A landscape with many valleys, sampled at points; each row gives a point and its height.
A ball rolls from a point to the lowest of its 2 nearest points, and stops where none of them is lower. Distance is the straight distance between rows; heights are no part of it.
zeg h=472: [101 155 126 124  91 112 119 159  84 114 114  90 121  69 150  45 116 123
 132 110 183  85 106 142 165 132 148 124 129 105 121 133 148 155 122  69
 137 148 194  95 115  87 180 150 144 179  86 119]
vasat h=492: [ 96 144  91 136 167 107 126 140 124  73 127 155 186  95  97 134 117 176
 143 133 144 122  83 145 162 149 174 101 110 142 144  94 131 143 129 106
 176 138  93 132 152 156 139 107 147 147 113 106]
suve h=627: [177 108 139 137 127 137  97 156 120 122 129 162 143 138 171 158 142 153
 103 139 111 133 139 130 117 113 131 120 109 142 128 169 153 127 139 144
  81  97  87 183 111 130  90 115 114 121 172 141]
Fafim h=273: [136  92 156 127  64 143 126 126 115 118 143 190 162 162  89 136 145 132
 104  92 158 131 143 123 126 115 120  94 153 148 148 131 141 138 125 146
 170 119 114 100 134 178 117 141 134  82 154 146]
guvap h=134: [114 136 118 110 129  63  67 157 148 142 178 172 173  92 110 150 135 146
  97 118 136 135 152 134 136 144 131 126  57 113 152 131 121 123  98  74
 170 118 103 163 178 172  80  86 139  80 146 154]
Puvok h=54: [155 118 142 120  89  89 111 136 120 139 150 184 161  72 111 120  96 160
 122 159 159 160 129 144 131 150 168 102  65 129 152 110 134 126 117  81
 187 173  97 126 202 171 100  84 148  81 131 158]
zifip h=570: [152 177 133 127 158 130 164 136 126 160 123 147 119 146  92 131  77 178
 146 165 115 127 120 105 147 167 141  66 134 115 157 102 137  65 172 169
 164 165  78  96 181 155 148  72 170 139  92 175]
vis h=403: [ 98 122 115 121 141 164 103 133 152 103 102 129 177 113  83 122 162 179
 133  90 177 103  89 168 179  93 125  78 167 145 139 145 122 153  98 142
 146 119 137  80 106 139 126 119 121 137 114  86]
toli h=449: [ 78 162 106  91 139  70 154 151 134 134 145 118 157 145  94 173 124 118
 151 189  93 128 127  86 122 169 138  94  82 125 133 110 163  96  89 122
 142 146  73 108 200 144 114  91 140  88 132 140]
Puv h=133: [118 123 132 126  76 175 173 152  87 117 129 136  85 179 131 124 186 123
 124 163  82 140 168 128  71 139  95 143 159 131 101 170 158 107 166 156
 100 160 134  91 103 146 149 143 141 139 132 148]
gul h=268: [129 155 172 138  95 126 121 134 159 161 126  94  86 174 133 116 169  55
 102 153 129 156 157  99 129 204 129 172 111  80 115 124  84  93 116  77
 120 165 154 102 120 139 114 120 125  93 161 153]
ref h=695: [ 92 116 103 183 202  77 120 150 109 136 130 110 171 117 146 133  60 134
 115 130 130  50 130 127 160 184 147 114  80 120 100 138 133 151 138 122
 105  96 104 154 133 139 137 100 173 175 122 153]
rop h=481: [140 132 130 130 136 136 179 115 118 106 138 128 140 140 135 158 117 142
 156 162  65  78 113  83 123 114 204  66 151 162 141 147 135 134 136 157
 116 144  83 167 139 141 154 104 116 128 148 101]
nev h=209: [140 146 134  65 166 160 112 148 177 158 125 129  83 144 142 145 148 139
 152 163 106 170 149 154 128  98 108 130 140  84 138 127 123 109  96 180
 129 142 138  83  68 101 118  79  75 137 119 120]
Melo h=378: [ 79 143 167  94  63 173 117  76 152 103 170 138  74 164  48 150 162 152
 100 110 126 133  91  96 164 112  81 101 152 127 168 148 116 132 120 126
 153 143 150  99 154 156 145  90 103  79 129 168]
bopam h=660: [122 103 155 181 176 113 134 119  97 149 125 108 133 166 182 135  77 147
  75 187 127  92 144  93 132 148 124 148  86 175  95 165 191 137 128 116
  76 109  82 187  99 153 113  80 157 132 149 146]
Pozen h=307: [130 108 102 148 150  82 106 175 135  95 138 142 183 117 136 137 117  96
 132 127 129 146 150 136  86 118 168 142 121 170 122 102 135 127 105 115
 142 141 144 129 130 140  95 190 143  90 121  75]
pipeg h=525: [135 149 123 129 190 111 126 171 159 109 137 126 126 134 165 158 117  35
 122 162  92  98 192  86  98 145 159 152 133 126 118 131 119 109 134 140
 110 114 114 171 109 108  89 129 110 119 170 101]
Mot h=480: [ 88 165 130  80 157 128 138 155 175 131 165 114 143 163  76 173 148 112
 130 168  76 147 143  87  84 141 128  88 125 156 140 125 145  52 101 145
 120 138  87 108 177 162 103  81 142  81 135 136]
dige h=325: [140  95 115 156 102 125 173 141  98 121 139 202 163 151 134 141  98 167
  98 117 159  97 138 113 157 135 120  90 133 158 142 152 199 148 133 157
 167 132  69 103 142 156 143 127 146 109 158 144]
fekon h=523: [139 118 176 106  92 166 196 114 155 134 134 119 138 129  90 110 124  91
 142 168  96 135 142 105  89 118 159  95 171 137 111 100 104  77 143 127
 161 140 101 138 163 173 146 128 117  71 137 106]
Zivi h=404: [158 137 110 145 145 158 149  86 136 131 106 126 158 112 142 120 122 125
 151 103 138 110 122 115 162 162 137 125 145 122 132 120 128 126 186 139
 129 106  94 164 140 116 156 150 155 158  95 149]
roreg h=223: [123 134 149 158  71 152 135 122 112 114 114 131 123 110 128  43 153  91
  68  89 195 110 115 122 134 110 119 197 143 182 153 146 149 150 149  67
 179 171 188  86 120 127 133 198 135 150 131  98]
mig h=619: [141 134 105 127 113 142 163  82  98 112 114 120 115 137  95 158 151 141
 188 127 103 181 103 141 103 125 116 148 185 130 118  90 130 123 157 166
 121 125 114 136 138  80 145 168 100 131  99 115]
zigu h=370: [ 68 183 159 139 123 125 112 160 132  96 146  93 121 172  74  94 120  87
 103 134 146  95 123  86 149 161 156  79 134 122 148 131 118 114 104  86
 167 159 188  90 129 165 150 121 151 128 120 122]
Nufeb h=364: [130 134  69 142 132  73 148 120  97 131 131 110 168  20 192 110  85 134
 161 145 133 106 148 147 153 150 161 123 105 107  89 127 143 169 152 110
 114 102 118 149 139  76 159 113 149 135 118 122]
zudi h=375: [127 105 121 178 135 127 180  97  61 104 105 142 160 144 122 151  84 179
 131 147 144  99 140 110 145 120 149 100 142 191 140 140 206 162 131 175
 128 131  81 116 125 125 171 146 134 130 145 117]
lef h=314: [149  94 129 127 174 179 103 132 153 126 132 151 138 179  99 175 136 167
 128  62 123 161 117 147 123 111 120 108 153 184 136 131 134 127  97 178
 100 125 131  63  94 136 124 123 132 141 103 120]
Gukir h=534: [136  94 140  93 117 166 113  85 179 156  96 101 143  49 169  78 171 123
 154 140 146 157 124 176 129  89 123 167 130 110 139 101  81 143  94  95
 163 167 159  97 102 117 121 143  81 137 123 105]
Fasis h=306: [115  77 122 154 172 157 149  98 146  63 122 134  82 175 137 184 146 132
 116 111  46 145 115 120 127 117 121 136 179 159 142 109 126 120 140 164
  46 137 125 142 141 124 176 157  83 102 148 119]
rekug h=426: [ 96 160 148  96  90 147 137 106 177 118 188 125  84 147 106 131 158 119
  85 136 105 133  92  91 160 152  94 122 125  92 136 137 116  96 127 102
 136 149 118 147 162 162 133  88 128  87 124 157]
zatu h=445: [136 105 103 148 192 139 109  99 181 144 119 128 146 135 150 152 147  92
 135  65 121 101 140 108 172 166 114 142 136 104 121 113  79 149 144 124
 134  82 105 163 114 135 125 142 133 146 119 140]
lozug h=417: [ 60 176 119 115 129  81 136 185 109  86 122  98 179 139  74  77 124 109
 126 156 152 103  90 124 119 164 144 101  85 118 125 113 141 117  96  67
 162 142 161 110 161 148 126 132 185 123 116 100]
kufef h=151: [192  93 135 140 116 123  84 147 138 157  96 181 162  75 153 132 111 168
 145 125 155 169 144 178 110 102 170 107 128 129 153 112 104 122 158 148
 157 164 130  81 132 133  76 120 123 134 107 156]
verop h=271: [114 146 114  81 180 128  83 157 164 177 108 137 104 176 132 120 127 112
 139 140 156 125 146 161 107 140  79 139  96  84 137 122 129  84  87 165
 136  94 162  84  87 117 109 110 135 154 121 149]
sunip h=348: [114 130 142  94  77 127 100 131 141 174 117 125 171  81 133  55 146 136
 138 112 196  68 116 183 105 109 120 102 122  70 147 140 114  77 112 132
 153 101 159 103 115 133 105 106 163 141 124 138]
Botar h=126: [107 112 123  99 189 165  96 137 195  75 114 118  77 151 120 116 175 149
  92 104 105 189  44 145 144 110  90 165 133 133 139  96  88 109 115  94
  94 157 166 134 130 130 117 135 120 141 111 112]
letir h=261: [171  79 120 120 149 155  89 107 169 184 118 163 147 150 122 127 119 123
 126  66 166 132 146 155 106 111 120 131 128 167 148 101 107 101 109 173
 157 115 145  66  99 156 110 152 151 152 102 137]
madi h=358: [102 109 124 127 174 177 107 126 146 103 131 119 120 167  55 179 144 217
 136  76 123 129  74 158 168 100 102  88 165 163 133 150 119 162  78 156
  93 118 143  79  99 119 126  98 109 127 130 105]
Tiri h=781: [140 115 124 160 159  79 104 117  93 174 111  88 127  84 208 141  98 100
 129 146 146 100 193 105 154 120 134 177  89 133  83 175 142 202 123 105
  45  73 138 150  94  73 130 147 111 124 162 117]
Lev h=313: [ 89  94  88 141 120 156 153  94  98  87 140 148  85 209  98 173 141 115
 129  46  95 113 145 115  95 104  52 152 165 170 105 132 106 163 108 164
 119  71 119 137 109 145 160 171 121 131 147 132]
kenok h=466: [126 109 146 186 206 131 122 107  78 117  84  77 155 163 109 164  98 201
 149 161 113 142 113 149 143 143 150 106 124 171 111 111 157 148 128 147
  64 127  85 124 113 105 126 116 139 155 108 138]
biba h=228: [120 116 120 103 188 136 105 179 172  96 123 131  97 198  92 154 158 130
  96  76  95 177  76 128 113  97  74 141 123 152 123 123  98 133  92 116
  79 102 166 138 112 144 106 151 140 114 131 103]
bap h=542: [131 146 106  70  96 144 105 107 139 110 128 140 136  93 121 126 181 163
 124 105 145 170  56 158 166 143  73 148 120  84 104 149 149 127 123  97
  86  78  93 202 148 105 120  60 136 109 155 145]
vepu h=711: [107 126 114 153 141  62 134 155 101 154 161 128 120 148 146 163  43 125
 151 150  93  68 157 119 107 109 130  73 119  91 128 133 158 108 106 210
 133 119 128 123 116 119 121 118 148 126 124 144]
Vun h=359: [152 136 139 142 132 184 170  94 179 147 125 111 110 109 151  80 133 116
 120 138 143 138 113 121 157 151 120 146 150 113 128 107 115  98 182 114
 163 170 115 129 135 139 139 130 134 153  79 141]
kavo h=576: [162  98 145 116  86 187 168 109 162 144 114 135 161  60 148  77 156 120
 131 138 159 133 161 154  87  72 139 143 173 166 140 147 123  95 160 116
 156 141 124 101 141 142 117 166 114 103 132  89]
Luv h=217: [137 124 123 122  50 101 166 126  93  94 148 148  95 103 165 128 142 100
 138 172 100 179 145 119  80 109 135 181 130 134 122 123 151 145 165 123
 127 162 151 128 146 101 142 199  93  95 120 108]
gamu h=124: [152 119 136 135  79 144 117  97 143 175  89 107 137 127 154  52 180  91
 121 100 180 116 124 136 119 156 116 203 126 147 143 139 112 138 125  71
 146 140 186  93 106 112 135 191 146 142 135 124]
zoko h=556: [144  76 158  96  87 198 143  77 176 143 109 125 139  87 114  94 165 110
 132 128 152 178 118 175  89  54 124 166 150 164 140 111 104 130 104 132
 144 162 161  78 112 142 114 159  85 116 130  92]
nep h=105: [137 150 127 149  66 112 137 128  87 113 174 129  56 145 157 127 142  90
 106 106  96 120 152  92  80 106 125 199 141 157 138 162 135 148 161 112
 120 141 166 154 130 125 146 217 102 141 129 109]
lifor h=515: [186 139 125  95  78 101 133 133 127 133 167 156  90  42 193 127 110 124
 141 153  75 166 114 124 130 102 176 134 116  93 116 114 105 128 158 113
 138 170 137 195 144 106 130  81  96 106 121 140]
gabo h=488: [126 134  87 118 153 114 107 103 116 184 128 114 114  93 148 144 118 171
 157 109 132 122 113 170 193 135  90 135 111  54  91 149 126 161 120 159
 103  82 111 156  89  79 141  60 100 171 126 144]
pida h=479: [114 139 142 132  69 133 126 155  92 131 110 130 124 129 123  75 123 137
 122 141 186 110  88 156 140 120 120 121 122 112 137 143 173 141 130 115
 142 168 205  44 111 105 149 145 132 151  82 138]
dopi h=611: [189 114 128 135 100 142 121 130 121 159 109 137 160 112 180 141 151 134
 134 124 127 107 197 121  84  97 142 125 145 157 134 187 140 112 164 162
  92  78  93 160 117 122 100 170 123 134 168 130]
befur h=402: [129 118  93 182 149  56 119 105  80 148 114 117 159  39 166 131  68 181
 158 116 144  74 172 141 178 119 185 101 105 121 126 127 117 175 167 158
 112 102 123 136 131  94 167 130 149 166 116 135]
birab h=295: [101 152  96  87 184 125 112 163 155  78 132 132 122 207  46 144 155 127
  86  94  87 201  84  98  83 114  56 141 116 160 127 110 120  94 100 126
  87  82 117 166 146 147  97 121 163 103 141 112]
zeris h=316: [129 102  87 134 105 116 163 110 145 103 145 139 177  21 181  93 129 109
 126 137 155 112 129 125 186 149 153 137 130 127  99 119 133 161 140  62
 143 136 111 136 148 118 146 120 126  75 136  93]
dodaf h=242: [110 129 123 117 146 183 130  90 161  74 103 115 126 123  71 118 170 172
 139 115 152 191  43 164 155 135  99 146 149 124 134  78 109 116 140 112
 141 160 122 127 146 121 125 128 137 135  85 124]
pid h=377: [118 115  86 148 110 159 157  67  89 136 143 137 104 176 120 157 112 125
 142  50 137  74 175 109 102  97  61 133 172 170 129 147 117 156 139 191
 155  51  87 143 114 134 157 179 132 160 142 134]
merit h=309: [130 150 144 161  61 139 136 164  73  81 109 155 118 187  95  87 155 103
  82 102 171 121 107  96 120 144 128 154 137 168 135 160 143 162 161  80
 138 147 196 114 112 152 151 182 159 142 135 130]
Fedo h=365: [160  74 138 173 193 162 172  84 123 104 134 145 108 154 137 199 113 170
 130 108  42 153 148 115 122 102 135 111 195 184 143 103 140 125 142 190
  71 137  62 140 135 111 165 131 103 108 180 132]
Tif h=37: [146 112 117  85 107 173 159 151 115 133  89 156 108 144 148 118 184 117
 144 176 126 166 196 153  74 112  86 172 147 123 117 150 154 109 149 171
 111 114 122  84  86 101 142 147 104 137 153 115]
sedu h=204: [161 135 163 144  78 144 154 153 131 128 135 124  95 178 142 148 172  90
 115 149  79 140 156  83  96 169 140 132 159 120 119 155 112 107 163 112
  95 167 153 107 118 147 130 135 121 106 146 156]
samov h=442: [111 127 101 164 143  59 103 139 101 139 118 127 133  93 133 147  71 149
 183 119 124 115 146 163 134 120 158 118 123  90 132  77 109 149 140 169
 152 125 154 112 130  93 152 163 129 161  74 135]
Pures h=427: [122  91 124 182 184 135 144 102  72 134  98  98 176 161  99 165  94 187
 146 109 144 130 147 151 122 103 121 108 169 195 118 122 176 156 107 194
  83  93  98  93 107  88 134 161 132 148 132 113]
Pum h=683: [139 166 122 114 125 128 103 118 119 122 158  87 131  90 145 131 118 130
 165  99  98  99 145 129  80  60 197  94 165 154 149 143 112 118 139 168
 130 113 140 154 122 118 119 175 113 176  94  79]
lor h=593: [138 157 122 137 112 132 204 115  91 142 109 121 113 157 104 141 101 153
 164 158 104 147 119 117 139 153 107  94 172 104 120 108 150 103 167 188
 144 159 103 107 145 111 167 117 136 130 101 152]
ruza h=444: [106 142 147 120  81 168 109 111 114 118  97 137 145  82 105  72 135 150
 138 125 197 107  95 155 165  71 141  86 162 122 155 139 145 143 130 146
 186 153 179  57 101 112 151 123  97 168  96 114]
poku h=308: [119 123 163 125 144 194 132  98 187 107 113  91 135  92  91  81 156 153
 106 144 168 171  85 154 162 163 124 137 103 113 143 100  93 106 145  75
 150 186 116 110 153 162 110 102 139 135 107 149]
Dod h=224: [141 100 125  90 149 169 125 120 164  79 116 154  79 143 163 149 185 112
 120 136  83 170 127 147 106  87 121 167 158 140 144 115 121 105 143 153
  65 113 131 155 110  97 143 145  64 114 166 104]
gur h=643: [127 117 146 154 188 129  98 181 117 124 122 118 121 169 163 144 122 153
  80 161 131 114 136 138 125 114 104 143  78 166 103 179 169 146 106 109
  64  94 118 173  89 141  83 118 119 133 165 117]
Mabu h=710: [126 118 115 154 161  86 123 136 103 139 115 158 195 111 129 125  74 139
 140 125 145  54 142 102 168 184 172  64 103 111 147 124 138 133 152 141
 139  96  85 118 163 137 149  89 189 146 145 171]
vil h=768: [121 127 116 136 172  58 107 160  98 166  91 104  98 112 201 137  99  81
 154 172 131 105 180 130 152 155 127 158  75  69  84 151 128 184 109 118
  73  96 173 114  82  51 152 133 113 143 144 135]
gad h=199: [132 118 129 120 140  86  52 158 162 146 145 157 130 135 115 146 154 116
  94  90 152 153 131 141 142 135 109 162  69  97 135 119  82 150  87  66
 149 118 153 139 136 162  82 128 122  87 141 139]
Mogu h=446: [162 107 149 152 132 124 198  90  83 132 120 129 103 175 135 186  92 196
 130 176  52 111 120  63 124 122 184  78 127 164 140 138 156 134 125 169
  97 156  52 168 142 142 149  67 119 121 170 144]
Lenut h=509: [113 103 150 110 155 145 104  96 194 167 136  72  99  88 156  86 160  72
 135 109  99 129 152 132 141 123 143 186 118 103 131  85  52 133  87  85
 177 158 169 131  94 130 138 155  81 161 134 104]
gam h=379: [102 118 159 101  93 165 145 102 164 164 135 108 176  68  91  47 117 124
 127 136 202  82 126 174 138 119 117  95 118  75 134 132 109  91 117 110
 186 115 117 126 150 167 123  96 159 113 140 127]
big h=78: [185 128 126 131  66 107  93 153 106 109 124 187 174  71 159 137 118 177
 128 139 147 143 105 140 137 137 192  87 106 147 148 137 126 145 154 103
 136 165 121 127 154 137 103  94 140 119 120 149]
leba h=222: [121 101 112 123  66 146 131 117  83 120 152 179  87 170 117 137 172 100
 123  80 108 127 169 129  60  80  89 184 150 175 119 146 128 145 133 154
 144 113 158 111 111 150 143 206 118 136 135 117]
rigi h=517: [129 153 112  76 124 142  65 127 151 157 114 132 118 101 123 139 184 193
 137 100 154 146  81 177 176 127  67 149 101  77 121 168 116 147  94 116
 102  79 119 171 115  96 105  68 113 154 137 144]
palu h=136: [171 129 154  70 114 185 138 146 173 130 118 166  74 113 165 115 167 105
 109 175 125 185 158 147  96  82 112 176 143 116 142 118 119  97 133 147
 129 151 136 121  91 109 106 120  63 126 141 110]
likom h=315: [122 121 136 105 146 118  73 146 149 192 111 136 141 126 128  91 135 151
 159 124 152  80 126 176 103 128 117 102  96  75 154 125 105  78 101 149
 115  94 166  47  92 129 117 104 159 153 116 174]
doliv h=408: [168  78 147 172 144 136 187  68  64 128 130 149  95 151 143 184 105 219
 127 148  46 149 120 103 139 101 135 111 168 155 140 110 154 140 140 171
  86 154  66 177 149 101 162  97  95  96 202 144]
pami h=270: [151  94 131 137  77 143 170  78 161 150 140 127 154  34 150  63 136  77
 106 125 188 132 135 144 163 161 121 167 124  95  88 120 112 146 134  52
 142 130 115 151 142 137 137 109 134  65 160 123]
depib h=206: [136 107 128 131  75 144 132  97 132 146  91 122 165 120 122  67 172  95
 103  94 206 153 110 140 146 183  91 183 105 105 110 125 112 156 130  45
 139 114 154 131 127 130 128 156 165 101 143 139]
mavot h=293: [132 135 128 142 105 100 119 156 125  73 146 114 131  88 157 111 133  99
 133 136 124 157 125 121  92 104 173 165 137 167 139 109 129 147 129  77
 142 180 174 121 145 114 110 208 109 104 101  74]
gan h=456: [ 81 160  83 113 143  70 144 167  84  74 101 131 181 126  94 115 106 151
 153 159 152 109  67 128 143 167 178  93  61 141 130 109 155 154 103  84
 151 128 117 139 173 139 148 116 173 151 114 101]
Pinu h=320: [ 96 146 176 150 107 144 140 131 164 138 146  88 124 193  73 101 160  72
  77 126 146 108 150  96 126 187 114 136 131 123 139 147 109 100 111  90
 144 156 161  75 130 176 115 123 168  74 155 144]
nizem h=478: [108 119 116 141 171 114 105 138 172 136 138 100 129 100 180 117 156  80
 137 104 108 101 147 127 160 155 137 159 126  91 108 124  84 151 128  81
 129 119 146 149 106 114 133 133 108 155 120 111]
tet h=360: [ 85 153  97  90 159  89 135 158 101  91 146 130 155 205  46 172 132 141
 113 117  82 148  75  98  88 129  82 107  98 165 139 126 163 124  73 135
 114  81  84 156 186 141  89 114 153 100 158 126]
Sotif h=539: [132 164 118 107  95 112 129 165 116 118 162 107  91  81 197 100 125 111
 125 155 102 139 114 128 125 127 138 144 112  92 105 139 151 107 127 103
 129 154 138 187 112  95 122 107  98 159 112 112]
vodud h=423: [142 114 100 166 121 149 151  59  93 159 145 129 104 158 129 176  97 161
 134  68 122  84 136 123 148 106  71 122 168 140 114 148 132 151 132 195
 137  73  75 188 109 111 130 120 105 148 147 138]
fimog h=474: [142 117 143 161 119  57 120 137 122 159 132 142 114  91 145 112  61  98
 159 152 133 140 186 120  95 131 183 133 110 100 147  74  91 103 155 158
 175 173 180 102 144 117 128 168 154 121  85 142]
sekol h=304: [141 106 175 151  57 164 135  94 154 111 139 180 100  93 130  83 138  96
  64 117 159 125  95 125 148  94 132 169 122 151 138 125 135 158 155  80
 165 201 173 100 132 144 103 139  99 138 127 141]
tede h=205: [188  93 143 141 143 115  82 145 145 169 138 188 130 143 143 156 104 137
 126 104 144 170 162 146 125 131 126 119 118 108 147 102 123 107 129 157
 169 132 105 105 134 136  90 129 134 115 121 177]
mufep h=516: [144 134 123 101 152 130  93 150 170 130 126 139 129 148 157 135 173  41
 109  94 113 102 159 106  93 113 134 170 138 134 126 145  90 122 110 115
 113  68 150 190  84 125  80 151 109 119 184  90]
Lokem h=529: [ 94 144 116 133 183 139 114 147 149 129 120  98 125 158  92 145 117 177
 157 144 122 153 117 157 146 153 123  94 129 104 135 106 126 100 117 157
 113 162 132  39 122 122 137 101 143 159  68 151]
Gisu h=499: [169 122 139 161 154  94 141 155 149 168 137 126 126 109 176 132  94  62
 153 149  91 118 220  88  94 143 177 132 147 117 129 125 104 102 167 147
 149 147 138 128 129 109 118 156 138  92 134 121]
resam h=503: [117 146 159 103 155 149 155 141 184 153 137  92 143 149  95 124 112  70
 144 168  94 131 155 111  90 160 148  87 151 116 112 105 100  47 135 141
 141 130 101 115 149 172 115  94 159 112 124 122]
bov h=697: [142 145 116 144 128 114 119 144 121 139 171 122 107 145 139 134  69 113
 149 104 114  80 161 120  73  90 170  80 146 142 152 133 122  98 127 205
 147 120 158 122  99 129 120 153 134 159  86 113]
labar h=324: [112 102 164 107  61 199 118  85 142  82 136 190 118 169  51 131 164 139
  95  76 147 139 100 112 139 100  98  95 172 158 170 134 100 130 145 138
 166 111 132 115 141 185 133 117 119  94 157 148]
tef h=511: [155 153 144  96  93 164 223 116 124 119 117 157 128 113 120 101 118 128
 149 170  88  85 116  62 128 102 181  82 180 154 131 149 130 110 174 136
 177 140  92 152 167 150 195 105 111 106 135  94]
Nit h=256: [130 120 141 156 133  82  96 167 140 122 143 139 165 161  88 112 121  81
  90 104 154 143 143 130  98 154 139 154  92 130 127  99 102 124  98  79
 161 135 154 128 141 172  70 159 162  66 145 109]
bifet h=725: [ 84 170 107 141 136  57 129 178 111 145 177 114  83 177 144 180  64 103
 110 166  99  84 149  95 130 154  96 104  96  82 111 156 162 118  88 148
 118 141 139 124 133 145 125 103 135 124 123 141]
reg h=665: [148 159 121  95 123 118  86 111 129 118 118  80 131  91 154 130 161 111
 195 101 101 161 122 149  72  93 170 146 146 121 137 107  86 124 132 117
 118 121 140 166 124  92 113 175 106 174  85 105]
lokik h=412: [ 89 157 100 104 164  64 114 169 100 117 117 122 175 157  85 173 131 143
 149 162 113 162 100 128 115 170 102 113  77 126 127 116 182 123  89 120
 114 111  84 121 189 104  94 112 149 100 135 149]
nesi h=501: [113 162 123 158 188 145 128 161 115  85 106  72 122 159 113 147 120 191
 137 154 115 147  71 146 146 160 144 105 121 147 120 117 138 126 137 127
  83 165 120 107 123 126 138 128 138 183  70 133]
mubi h=464: [110 140 147 112  68 112 121 105 133 116 170 132  99 129 102 124 127 107
 111 134 127 163  82 130 141 131 113 137 111  92 125  93 112 132 120 105
 163 160 146 156 152 145 122 124 106  97 102 134]
goke h=434: [118 167 126 113  72 113 130 145  63 116 117  89 119  93 129  59 115 112
 115  75 193  71  95 120 180 114 130 115 130 138 103 170 174 181 116  74
 121  95 183 162 119 105 186 163 150 184 119 104]
Miros h=491: [143 133 168 114  71 107 113 109 133 144 156 108 102  68 131 107 120 101
 137 152 111 181 121 147 132 131 157 131 103  62 116  82  73 137 134  91
 166 181 153 145 145 138 124  93  91 116 101 141]
Foz h=460: [141 129 107 131 150 150 128  88 110 174 128 123  88 161 121 171 115 170
 142 109 123 127 120 147 161 127  56 136 140  82 113 150 135 138 110 183
 111  76  86 170  89  83 108  78  92 161 156 155]
Vamu h=645: [130 157 104  84 140 133 105 117 125  95 102 103 130 137 103 147 169 122
 181 108 112 182  72 161  80 104 112 155 151 115 110  94 105 112 122 141
 102  86 123 202 123  87 104 146 108 152 113  94]
vutuk h=594: [193 128 118 120 103 167 148 110 134 148  96 130 151  71 191  82 162 121
 139 131 156 142 175 136  80 119 123 177 162 153 146 165 131  90 196 112
 125 108 102 127 147 113 114 176 141 129 134 111]
vak h=550: [118 161 140 130 175 160 117 129 163 120 127 121 129 140  71 128 112 162
 133 134 138 154 120 134 134 161 164  79 138 134 160  87 103  74 158 147
 156 170 119  66 144 171 138  87 163 168  63 159]
Vefeb h=376: [112 165 135 143  95 126 140 168  87 101 136 108  92 184 116 119 118 117
 101  91 154  87  80 106 139 123 102 118 127 151 116 163 146 173 125  92
 125 107 176 172 116 140 157 168 140 163 111 115]
tok h=795: [125  88 139 173 158  81 111  95  96 138 142 110 109 107 175 177  96 122
 110 128 109 111 132 100 182 112 130 152 102 138  70 146 132 205 116 105
  52  86 117 206 113 113 147 122 101 106 152 128]
rulef h=677: [105 110 121 184 172  87 141 114  84 153 127  90 143 128 162 109  54 143
  88 155 165  57 126 100 176 158 133 150  82 176  77 156 193 170 129  95
  83  97 106 171 116 147 151 103 184 153 129 138]
ruso h=754: [101 156 128  95 167  93 119 154  92 152  95  93 106 147 151 158 104  83
 153 190 117 124 163 127 148 150 101 126 100  44 101 147 139 162 111 164
  66  91 136 127  92  58 127  83  90 140 143 146]
rido h=740: [ 84 186 121  93 179  72 104 178 112 134 139 114  95 156 132 192  89  78
 117 191 103 117 174 106 136 158 100 123  90  65 109 138 148 120 100 161
  96 110 102 143 122 109 104  79 105 130 144 147]

Two balls start at each pair of points below. Name the first point that both come to, or write -.
vepu / samov => -
zoko / fekon => Botar
mufep / suve => nizem

For each start below, name the point where the ball stops.
pida => Puvok
rido => Fafim
fimog => gamu
resam => Botar
zifip => Fafim
ref => Botar
bap => nep
lifor => Fafim
rigi => nep

Call two points neighbours if one is among the 2 nearest of the other. Go from one point of each pair to the other, from neighbour to neighbour, staying as low as possible. Name the highest point that can't be avoided.
nep / Fafim => pida
Fafim / gamu => mubi
Puvok / nep => Pozen
